Each scene shows the same named points in several views. A view is turned or mirrored, shifted and resized as a whole, has a little noise and may leave points out.
In the rows, zero is written as 128.

Scene 1
View 1
(183): [113 135 145 150 161 123 133 134 110 133 130 137 155 138 144 115 123 123
 142 173 125 121 111 114 145 137  88 161 163 128 134]
(31): [110 144 148 128 172 140 139 125 124 142 117 123 146 127 128 121 139 129
 116 143 128 132 112 119 140 126  88 119 142 146 126]
(50): [ 88 156 127 106 162 148 139 146 129 142 100 133 135 114 134 140 146 146
 111 164 129 118 114 131 135 139  92  97 142 135 116]
(44): [108 153 138  96 176 129 157 114 131 136 116 105 114 107 138 125 138 147
 100 101 137 140 109 136 121 130  76  92 127 146 112]
(265): [102 127 115 106 144 118 142 128 117 140 112 155 117 104 160 122  96 180
 117 136 163 115  98 146 120 165  93 122 148 128  95]
(133): [108 147 142 116 161 138 102 138 153 143  86 112 110 123 113 133 143 116
 102 138 136 131 121 100 131 121  99  88 123 160 113]
(222): [111 141 173 145 152 120 121 147 117 153 109 142 150 154 153 129 117 121
 131 147 146 126 105 108 149 137  89 170 150 127 118]
(191): [119 115 158 148 153 123  91 148 119 142 103 141 141 146 136 122 107 109
 144 169 146 138 103  97 152 141 104 149 156 150 115]
(212): [ 97 147 152 113 158 124  99 168 132 138  80 119 114 136 143 148 132 108
 125 155 140 145 108 104 141 139  96 112 141 144 105]
(243): [108 140 157 122 148 114 103 151 132 144  90 129 112 137 148 134 116 120
 122 136 153 133 108 106 134 141  94 133 138 141 101]
(34): [ 86 161 120 123 137 130 132 151 129 143 100 154 129 120 150 139 132 154
 112 177 136  87 121 126 129 148  91 138 149 109 117]
(2): [ 88 171 122 118 157 117 154 143 115 124 122 123 125 119 161 135 142 138
 124 165 117 108 121 130 125 142  73 140 153 106 128]
(49): [107 131 153 144 160 138 137 140 108 147 121 151 169 142 142 121 119 138
 136 170 137 121 103 122 155 141  93 157 160 131 124]
(106): [ 76 166 116  93 148 112 108 179 132 123  78 117  90 116 160 159 138 123
 124 172 134 126 115 118 122 153  89 101 145 122 102]
(102): [116 146 138 142 156 118 135 119 126 134 128 127 130 122 140 114 129 131
 120 145 128 111 121 112 130 131  82 147 145 130 129]
(119): [ 83 153 104 126 143 119 141 158 104 122 118 150 135 115 168 135 123 148
 143 207 125  96 115 135 132 163  86 150 173 101 122]
(185): [104 145 100 100 164 132 147 110 136 124 118 117 104  87 132 119 135 160
 104 132 130 117 120 134 111 139  86  82 134 142 114]
(258): [ 99 135 140 135 162 127 132 155 100 130 120 140 156 136 156 129 117 127
 152 187 132 133 100 125 151 152  90 151 171 127 121]
View 2
(106): [115  97  98 160 105 208 185  34 169 146 138 100 122 200 139 198 143 147
 140 125 104 107 153 116 169  98  71 141 143 139 127]
(258): [114 111 105 125 102 170 156 137  74 117 137 107 166 162 127 157 126 192
 171 107  91 109 105  97 146 108 127 156 160 115 124]
(133): [166 103 140 131 111 152 147  47 156 148 124 144 142 166 163 197 120 121
 115 124 152  56 145 146 188  44  96 142 167 134 164]
(34): [114 128 121 144 121 142 150 108 118 142 148 106 128 170 144 224 159 153
 165 147 111 145 159  86 161 116 104 119 141 138 122]
(102): [130 114 142 108  87 129 120 128 115 125 127 118 153 143 133 207 125 160
 148  82 124  96 154 124 142  94 102 131 138 136 155]
(191): [152 112  98  90  63 164 150 118  81 121 167 131 152 168 163 153 111 175
 162 119 111  66 107 127 159  79 145 127 181 109 153]
(222): [147 124 124  76 101 162 131 123  79  91 165 124 146 141 154 169 136 187
 176 114 105  80 114 121 140  95 106 120 159 135 130]
(212): [152 104 104 123 108 197 169  51 133 126 145 126 136 181 156 170 132 153
 142 130 115  62 121 132 175  70  92 140 171 129 138]
(44): [116 106 190 145 116 138 130  46 178 126 103 133 178 124 151 193 100 145
 136  91 149  88 144 152 160  68  71 171 105 172 135]
(31): [142 113 155 124 123 131 129 103 112 125 114 133 171 138 140 183 118 156
 139 101 136  82 127 126 163  68 105 161 151 137 145]
(183): [131 116 118 102  94 143 132 155  72 118 130 115 166 149 126 176 125 182
 161  89 105 100 121 105 139 101 126 142 159 117 145]
(243): [142 112 119 100  80 176 150  66 136 115 167 130 134 163 171 178 124 161
 161 125 121  69 130 142 161  83  97 119 149 143 142]
(265): [ 74 124 156 157  67 135 150  82 153 137 160 115 170 146 179 189 100 168
 192 143 126 148 141 118 155 116 128 144  94 167 111]
(119): [ 86 119  95 157 101 162 166 138  99 143 135  83 145 183 115 203 148 177
 174 121  84 166 144  70 142 141 117 140 139 121 118]
View 3
(119): [155 123 108 127 113  87 155  98 163 153  96 116 130 115 183  81 181 155
 110  95 152 115  88 150 170  94  64 116 178 100 108]
(31): [142 108 136 115 140  97 115 101 101  99 136 113 137 168 131 100 131 115
 106 104  92 112 124 136 122 103  86 103 160 124 143]
(44): [161 112 154 127 117 121  90 113  75  82 163 111 112 155 108  91 147 129
 102  58  78 141 106 148 130 106  90  82 131 109 175]
(185): [161 114 163 140 111 123  96 114  91  78 163 100 110 146 101  77 155 168
 107  60 133 158  95 158 151  95  89 104 158 120 151]
(222): [117 113 107 100 154 103 128  78 139 127  73 132 127 153 162 123 153  97
 102 111  80  99 111 129 104 133  85 109 152 107 128]
(243): [127 128 133  93 140 124 117  89 120  89  81 132 111 142 133 138 167 120
 103  73 104 140 116 131 103 135  92 114 146 114 140]
(212): [146 138 136  79 126 102 137 100 111  84  87 129 135 137 138 148 169 121
 102  65 122 146 149 122 105 120  90 119 153 123 143]
(258): [135 128 103  96 137  85 151  97 144 131  93 133 132 139 180 112 155 122
 118 119 109  93 113 123 150  94  62 103 168 107 126]
(49): [116 111 111 107 141  84 130  89 138 134  98 136 141 159 168 108 137 117
 113 132  90  96  99 131 129 103  76 109 173 106 121]
(50): [152 117 145 117 100  80 122 113 106 112 137 117 153 146 137 102 153 146
 101  78 121 152 119 145 130  91  91 114 173 116 136]
(106): [174 144 138  98  98 104 148 109 121  95  97 117 126 108 142 129 198 148
  96  30 158 168 137 142 132 114  84 122 154 116 140]
(2): [179 107 117 148 120  99 139 100 134 141 125  89 128 127 160  67 172 126
  93  70 126 109 108 156 155 109  79 104 155 110 132]
(265): [120 128 137 124 105 121  95  98 127 119 118 149  97 132 140  96 166 172
 120  83 103 155  43 154 154 101  78  96 157  81 143]
(133): [138 118 161 100 133 114 108 105  85  58 123 111 136 164  98 128 146 130
 101  70 124 157 149 132  96 117 104 124 162 143 141]
(183): [130 110 108 113 156  99 139  88 140 124  98 117 128 157 166  99 144 113
 113 129 107  80 111 128 141 107  70 109 166 119 120]
View 4
(191): [155 108 133 158 110 113 107 109  88 149 119 128 149  78 141 133 131  93
 139 109 144 114 175 148 160 155  75 101 137 152 135]
(34): [163 102 127 125 119 131 128 101 104 141 139  97 106 103 125 139 152 130
 190 117 133 173 134 165 132 126  75  75  98 110 140]
(2): [167 111 111 113 116 119 130 109 101 128 157 115  98 109 117 147 138 105
 179  83 122 158 108 150 116 119  97  78 105 107 147]
(183): [151 123 132 130 110  98 105 115  83 129 125 111 130 102 130 141 135  87
 163  97 124 123 138 146 129 139  87 104 140 135 129]
(133): [162 109 105 164 102 166 138  88 118 176 143 133 149 100 128 167 103 131
 154 103 167 136 136 122 168 120  64 119  83 138 173]
(265): [158 107 124 122 154 135 119 100 128 141 166 113 111 116  87 145 140 101
 139 138 135 186 167 187 147  85  86  88 121 118 144]
(102): [146 138 114 129 105 115 123 105 101 125 139 113 117 109 116 161 132  94
 158 107 131 138 130 129 140 119  77 104 114 136 147]
(44): [155 125  96 135 127 153 133  85 120 149 173 129 132 125  88 180  92 111
 133  90 139 158 120 130 155  67  97 116 100 120 175]
(31): [151 123 122 139 115 131 115  97  95 149 135 114 147 114 115 164 106 110
 159  92 137 134 125 133 144 109  86 122 118 129 153]
(49): [147 113 145 134 123 105  98 106  74 134 116  97 145 102 124 138 132 103
 162 101 119 133 148 159 138 128  89 103 145 129 128]
(106): [196  71  99 144 117 155 149 102 122 170 173 145 110  81 136 133 134 129
 165  85 158 163 135 164 141 138  91  63  80 111 163]
(185): [167 124 102 126 126 158 141 103 146 161 175 131 112 135  95 177 115 111
 160 116 160 174 117 147 137  85  72 122  83 116 167]
(212): [177  83 109 164 111 148 132  91 100 168 148 139 144  75 139 139 117 125
 146  84 152 132 151 143 162 138  85  84 101 132 161]
(258): [168 100 135 131 124 103 101 118  83 140 135 120 133  94 130 127 134  91
 161  86 126 130 144 170 125 143 101  94 146 122 127]
(50): [167  97 123 135 126 150 124  97 108 166 147 112 137 116 118 152 115 133
 180  95 147 161 119 158 134 111  85 107 100 107 156]
(222): [143 115 126 146 112 107 110  94  70 121 121 102 137  78 128 138 133 105
 144  95 115 127 161 139 160 133  91  77 134 142 140]
(119): [177  95 133 109 127 107 119 128 104 134 148 112  96 105 130 121 162 101
 192 102 129 167 130 188 103 143  90  73 122 105 124]
View 5
(191): [105 133  68 131 111 127 144 147 112  77 110 205 140 137  93 120 158 139
 118 116 143 126 123 108 148 128 150 169 117 133 185]
(106): [157 116  99 142 128  85  69 159 127  78  96 122 103 205 126  99 145 165
 166 139 100 137 127  94 165 110 125 167 110 141 126]
(102): [115 131 107 110 138 126 148 129 135 106 124 159 121 160 127 140 179 132
  98 117  91 118 111 119 147 116 132 147  91 121 141]
(185): [138 136 122 119 158 115  76 159 123 110 102 126 118 194 133 138 168 173
 102 126  54 128 110 112 128 112 139 166  16 108 105]
(49): [102 151  65 130 116 141 161 133 138  99  96 156 137 140  96 137 175 110
 116 112 118 117 136 147 134 126 141 149 107 129 162]
(265): [132 158  73 162 161 111  95 124 115  76 122 132 165 184 130 164 172 145
 126 133  70 120 150 133 138 140 160 132  50 111 134]
(212): [136 125  91 131 108 106 102 163 112  84  98 160 113 172 120 102 136 170
 141 122 128 118 121 102 151 122 143 198 115 152 149]
(2): [130 131 106 118 151 118 131 137 149 103 101 114  98 184 128 130 176 114
 132 125  84 125 122 126 148 106 114 130 105 123 112]
(222): [110 138  76 124 117 128 167 125 124  91 124 172 134 142 126 137 162 123
 117 114 129 105 128 131 150 130 145 163 137 145 163]
(183): [ 99 136  80 116 133 139 167 140 136  96 105 172 121 144  97 134 178 105
 110 114 121 127 120 128 137 115 128 137 112 120 154]
(119): [126 134  74 149 143 111 121 131 160  80  93 119 123 179  91 125 191  93
 156 138  91 151 139 127 156 108 113  95 109 112 142]
(50): [132 144  97 128 115 120  98 153 142 111  78 113 118 179 112 116 165 151
 128 120  83 123 127 134 132 112 137 179  67 133 127]
(258): [107 142  61 133 137 132 148 149 133  82  86 155 122 151  88 126 166 103
 140 120 132 131 139 135 137 117 129 134 120 127 150]
(34): [137 133  94 143 109 106 111 118 161 101 109 112 134 180 115 124 188 129
 134 133  71 132 131 123 162 113 128 137  95 126 149]
(243): [131 128  91 134 119 108 116 141 108  83 127 174 133 166 137 126 147 166
 123 122 117 113 120 104 157 130 153 185 110 146 154]
(44): [131 147 115 110 164 128 106 161 103 114 108 130 113 183 158 153 145 175
  97 111  76  94 115 132 117 125 152 194  42 132  92]
(31): [111 143  98 107 126 139 137 154 126 117  93 151 115 155 118 129 160 146
  99 107 102 108 115 134 124 119 141 186  74 133 132]

Which points are out of place in each view (at most two, in the order of its rows)? Write - if all are in place.
view 1: (185)
view 2: (106)
view 3: (2)
view 4: -
view 5: (102)
